Each row is a point on a landscape with many valleys, with its height.
A ball rolls from a point to whichever of its 6 nearest points has the largest drop for the distance, and stops where none of them is lower. Distance is the straight distance between rows; heights are no part of it.
<877>: [125  95  86 105 107 156 134 155 108 124 138 143  89 147  96 118 139 122
 172 129 134 131 125 157 106]  h=29.3
<451>: [113 163  77 136 149 127 136 142 152 138  70 161 207 109 182 101 129 145
  85 121 144 161 170  53 158]  h=26.0
<890>: [157  84 163 140 143 133 138 101 154 124 130  47  79 140 202 158 196 180
 109 162  92  87  63 112 121]  h=24.4
<159>: [131 165 103 137 131  84 128 138 114 155 100 154 218 101 151  98  78 119
  86 108 139 175 178 102 152]  h=35.0
<579>: [122 176 180 176 199  93 139  66 118 131  82 123 177 109 111 164  97 129
  88 144  84 128 121  87 160]  h=37.8
<964>: [131 118 144 108 159 157 147 130 132 145 143 107  47 158 106 175 218 134
 182 150 125  88  79 164  69]  h=52.4
<95>: [140 116 158 140 160 156 131 107 133 135 133  87  47 142 127 182 206 152
 154 155 119  72  76 150 105]  h=29.2
<1001>: [113 127 121 131 132 149 136 132 109 129 149 159 100 129  90 145 120 102
 150 136 122 126 115 146 114]  h=24.2
<587>: [125  80 102  89 108 193 119 153 134 110 146 123  57 164  97 108 176 125
 215 140 143  98 100 166  77]  h=68.4
<528>: [136 127 202 165 147 126 134  79 124 167 122  95  78 118 137 202 185 177
 130 152  95  92  84 143 110]  h=22.5
<634>: [106 173 123 115 107 135 134 122 137 169 158 125 113 131  31  57  91  53
 159 111 134 150 145 208  97]  h=34.0
<759>: [119 135 114 141  97 126 124 142 101 128 147 157 125 133 105 117 112  90
 148 125 130 135 129 154 110]  h=22.4
<618>: [133 159 113 121  97 105 113 145 104 139 143 167 155 104 120  86  66 106
 108 105 143 173 151 134 143]  h=22.0
<276>: [113  96 131 134 172 136 146 107 187 117 100  44 144 158 222 123 194 179
  89 161 109 103 100  81 139]  h=24.1
<795>: [126 174 152 138  99 107 128 127 111 138 142 155 157 101 102 107  61 105
 102 123 132 160 153 143 127]  h=48.0
<304>: [151  84 122 126 143 153 123 131 147  97 117  79 101 154 184 148 175 158
 143 160 130  90 102 102 124]  h=53.7
<284>: [147 112 184 142 143 129 149  61 150 194 111  75  95 118 208 186 195 203
 105 141  56  94  51 124 112]  h=25.4
<763>: [127 121 152 150 163 122 128 107 119 114 113 125 120 129 121 162 135 145
 128 140 107  96 111 126 134]  h=37.4
<187>: [132  66  98 115 103 175 104 155 126  80 134 118  81 158 148 126 159 136
 174 142 143 118 130 144 124]  h=45.8
<851>: [125 145 156 146 137 137 138 104 118 114 132 152 118 112  95 152 110 101
 121 131 117 126 122 129 127]  h=28.1
<128>: [138 133 172 146 155 137 140  98 132 133 126 117  73 126  98 179 165 144
 139 137 110  98  86 152 111]  h=24.0
<612>: [140 104 109 123 146 151 127 137 135  90  99 106 154 158 185 138 147 145
 133 124 138 105 147  79 137]  h=33.5
<706>: [121 147 111 126 116 161 133 129 117 146 163 151 110 129  43 108 119  76
 168 126 139 137 129 199  84]  h=29.5
<399>: [131 136 106 108 149 150 143 134 130 139 149 122  69 175  59 161 170 111
 211 122 141 106  87 185  61]  h=63.5
<376>: [141 110 177 152 142 126 145  88 146 177 114  77  69 117 179 183 191 193
 118 160  89  92  61 124 107]  h=21.8
<442>: [121  95 122 119 131 138 126 137 119 112 140 137  89 142 111 166 148 111
 156 133 129  99 112 145 116]  h=27.0
<946>: [129 130 122  76  66  78  94 195 108 161 153 131 135 107 115  52 114 122
 124  75 171 186 178 168 143]  h=22.3
<416>: [123 136 114 139 120 133 136 136 111 107 138 162 141 123 117 142 100 113
 111 128 126 127 142 120 123]  h=26.2
<492>: [134  57 114  93 116 161 101 151 149  91 139  83  74 197 188 119 177 136
 155 158 150 105 110 123 126]  h=64.5
<514>: [136 129 103 124 101 122 117 142 110 123 145 151 146 123 122 113 112 117
 123 114 130 150 154 132 133]  h=17.0
<555>: [142 144 115  79  72  53 113 182 116 150 136 152 173 112 111  67  95 133
  97  86 169 182 178 144 161]  h=22.1
<43>: [143  86 154 149 160 136 141  92 175 143 119  35 118 139 219 149 189 181
 107 167 111 104  57 102 133]  h=20.5
<876>: [126 141 133 164 166 114 144 113 135 120  97 136 167 123 141 169 114 150
  96 124 113 126 128  89 145]  h=30.8
<89>: [104 151 118 123  89 125 122 133 121 134 150 150 134 110  81  89  86  86
 124 127 137 156 143 168 119]  h=24.3
<629>: [145  98 155 149 161 128 146  78 158 151 122  58 105 132 208 164 176 180
 110 146 102  70  81  91 148]  h=27.5
<202>: [128 131 103 128 148 135 132 151 137  97 103 133 180 148 170 131 128 148
 119 119 140 133 153  83 148]  h=31.2
<519>: [129 171 148 162 126 119 129 116 104 124 121 163 157 105 116 137  69  94
  99 118 128 145 139 111 145]  h=43.7
<62>: [111 184 149  95  85 120 118 133 128 171 157 141 104  90  42  44  70  62
 137 110 144 170 162 199 132]  h=38.0
<33>: [130  81 107 103 107 163 121 138 128  84 133 120 110 149 161 130 127 147
 158 132 144 123 125 122 126]  h=36.7
<8>: [123 140 103 116  86 108 104 173 114 136 157 148 135 117 115  84  94 109
 127  97 150 165 167 159 140]  h=18.0
<450>: [125 121 108 133 164 146 142 121 156 108  88 111 166 144 182 153 142 162
 104 120 133 104 136  66 162]  h=22.2
<508>: [136 101 161 142 160 126 139 102 158 132 124  79 129 118 160 176 175 159
 112 138 111  87  97  88 135]  h=47.4
<457>: [129 104 102  92 139 172 132 147 137 119 143  99  52 171  81 138 200 120
 212 134 131  92  95 176  85]  h=70.4
<633>: [117  99  84  94  82 136 112 170 126 114 139 151 100 138 119  94 136 126
 178 108 156 137 152 169 124]  h=13.5
<12>: [131  83 114 122 117 134 118 141 121  89 129 135 111 143 154 153 150 140
 143 121 145 103 133 113 142]  h=28.8
<991>: [136 173  83 110 114  87 119 158 135 151  98 160 207 113 161  86 100 143
  77 104 144 186 181  91 142]  h=27.4
<223>: [118 105  98 101  74 127 104 159 113 116 135 152 133 132 112  98 122 138
 159 106 135 158 148 157 132]  h=10.8
<28>: [118  70 111  86 115 176 115 147 144  95 143  91  51 170 166 134 188 143
 188 146 147  92 104 148 112]  h=72.9
<269>: [110 172  83 153 172 116 146 143 135 140  65 172 216 106 162 105 102 134
  60 129 126 185 187  56 164]  h=25.3
<1010>: [133 143 179 147 181 104 131  89 122 139 112 114 135 116 119 182 122 153
 113 140  80  99 110  97 142]  h=6.1
<505>: [135 114 162 156 179 116 132  97 156 132 105 116 133 124 162 194 146 163
 114 136  99 108 111  83 139]  h=73.5
<65>: [145 144 121 120 143 160 150 132 125 149 160 131 100 153  34 133 139  78
 186 141 133 107  97 186  68]  h=44.4
<147>: [129 115 148 131 137 145 153 120 121 120 144 108  60 134 125 175 172 139
 153 139 116  92 106 147 101]  h=29.4
<108>: [129 122 120 123 141 156 131 130 113 132 144 136  71 146  65 143 174 117
 168 150 128  97  99 177  83]  h=75.7
<256>: [130 144 110 143 119 115 128 131 109 117 140 167 151 120 109 143  78 101
 117 121 128 127 137 123 126]  h=31.4
<72>: [116 128  97 116 113 146 133 149 116 113 158 147 107 134  65 108 131 109
 168 134 129 124 120 185  98]  h=26.6
<286>: [136 122  97 120 115 118 122 149 116  99 121 148 176 118 153 120 100 129
 105 117 134 144 138  99 146]  h=27.6
<431>: [135 187 164 156 147 109 127  86 109 131 104 159 193  98 109 124  52  90
  89 128 118 151 136 101 157]  h=42.0
<806>: [130 113  90  98  91 118  91 175 110 133 156 159 113 128 111  87 123 119
 159 108 139 168 161 180 131]  h=13.6
<728>: [149  66 137 114 138 164 115 130 145  96 129  84  77 148 165 151 187 147
 156 149 135  77  93 130 117]  h=61.3
<735>: [123 119 126 146 185 128 150  95 163 132 105 108 153 124 170 171 146 155
 104 131 123 103 120  78 151]  h=55.8
<720>: [111  86  72  68  56 123  97 173 113 106 148 126  98 166 131  72 159 132
 188 108 153 153 125 160 123]  h=17.7
<729>: [118 148 153 153 150 101 146 102 113 112  96 144 160 125 117 154 108 115
  99 127 117 119 128 100 132]  h=30.5
<415>: [110 181 147 118  69 126 121 120 109 157 138 149 160 102  78  61  44  76
 110 105 145 177 166 159 128]  h=42.6
<155>: [128 183 145 100  65  90 113 140 111 162 164 146 136  89  84  54  57  97
  95  94 160 173 189 162 147]  h=36.5
<722>: [119 165 139 145 154 108 157 109 131 124  99 164 187 124 127 148  92 121
  85 118 122 140 150  80 159]  h=25.8
<980>: [147 104 145 145 147 131 133 111 137 105 129 105 115 137 154 166 152 147
 126 137 113  83 113 105 136]  h=41.6
<412>: [141  70 144 141 170 127 144 104 185 124 114  42 126 159 209 144 179 183
 109 155 112  98  84  79 142]  h=13.7
<93>: [138 114 163 162 181 105 144  56 155 146 114  91 129 113 172 183 162 189
  97 146  78  87 105  86 127]  h=55.9
<965>: [131 181 145 163 120 121 126 106 112 132 110 160 196  98 113 113  42  99
  89 113 122 168 143 113 143]  h=22.8
<463>: [114 151 123 101  81 100 109 176 117 167 162 142 127  93  82  54  88 100
 113 106 149 179 170 180 130]  h=29.1
<881>: [115 117  86  80  63  94  94 206 107 155 160 137 115 123 103  61 122 120
 148 101 174 179 167 173 139]  h=29.6
<131>: [113 129  98 148 189 127 141 127 163 111  81 123 188 121 187 143 154 160
 106 136 132 143 164  40 168]  h=37.0
<803>: [133  74 131 125 156 144 134 121 169  97 117  57 128 157 204 134 174 165
 117 152 133 104 106  80 131]  h=34.9
<710>: [138 164 122 129 108  96 114 146 124 154 143 161 180  96 142  91  75 104
  88 105 138 166 163 134 135]  h=37.3
<858>: [133 176 177 162 164 115 130  97 100 115 106 155 168 113  99 148  76 120
  78 138 106 128 115  88 147]  h=35.3
<582>: [128 170 150 148  91 132 127  95 109 150 151 166 128  93  61  85  63  69
 135 120 137 153 147 166 116]  h=32.7
<259>: [125 174 112 147 145 107 145 140 133 139  93 168 212  98 150 115  84 120
  86 114 123 179 166  76 152]  h=10.0
<141>: [129 152 114 147 149 117 131 130 138 112 113 150 174 125 142 144  95 141
  92 115 130 127 137  95 135]  h=28.6
<272>: [128 101 160 132 151 143 141  97 141 147 138  71  53 140 147 168 203 173
 139 140 113  77  85 130 100]  h=22.7
<976>: [118  54 109  76  96 184 110 161 132  79 146  95  70 184 164 114 165 133
 191 152 138 104 103 148 121]  h=57.0
<963>: [129 114 119 138 158 139 131 116 119 103 120 134 145 128 144 153 139 148
 120 125 111 109 141  79 142]  h=39.3
<338>: [113 133 102 102  81 112 107 169 112 140 151 159 131 115  87  83 111 100
 144 114 141 161 154 172 142]  h=16.2
<570>: [122 157 143 144 114 128 133 113 110 134 147 156 104 121  58 112  99  69
 144 119 136 136 124 173  99]  h=32.4
<705>: [132 159 192 172 190 102 150  79 132 136  99 124 165 112 122 179 121 148
  84 141  84 112 123  80 147]  h=39.6
<135>: [128 118 118 132 118 132 115 140 108 117 134 148 111 130 137 140 127 121
 141 114 136 112 123 141 118]  h=24.5
<262>: [136  89  93 117  93 142 113 159 125 102 124 140 142 148 178 116 141 145
 136 129 160 125 141 116 146]  h=32.9
<18>: [131 178 164 156 115 114 132  98 113 133 123 161 152 107  78 120  48  79
 104 127 114 145 146 134 132]  h=46.8
<935>: [130 121 103  80  60  90  94 186 105 156 142 146 139 118 107  61 117 126
 121 103 160 190 167 149 148]  h=20.6
<263>: [123 147 143 141 114 120 129 126 107 135 143 161 134 100  98 112  67  86
 116 128 143 141 139 163 117]  h=32.5
<849>: [111 137 113 109  90 135 119 142 122 140 171 149 112 128  74  69  89  88
 150 110 142 163 147 185 118]  h=26.4
<808>: [122 187 143 160 177 114 148  96 136 130  80 139 213 105 120 146  81 112
  75 139 108 153 149  71 150]  h=31.9
<616>: [133 109 127 133 128 132 130 130 133  92 134 137 120 121 135 155 146 136
 149 134 129 101 119 115 128]  h=30.3

Two balls start at each pair of points below. Name the first point that both come to, or write -.
<187> / <616> -> <135>
<442> / <262> -> <759>
<399> / <851> -> <759>

Where does a ball stop that starts at each point below?
<28> -> <223>
<976> -> <223>
<108> -> <223>
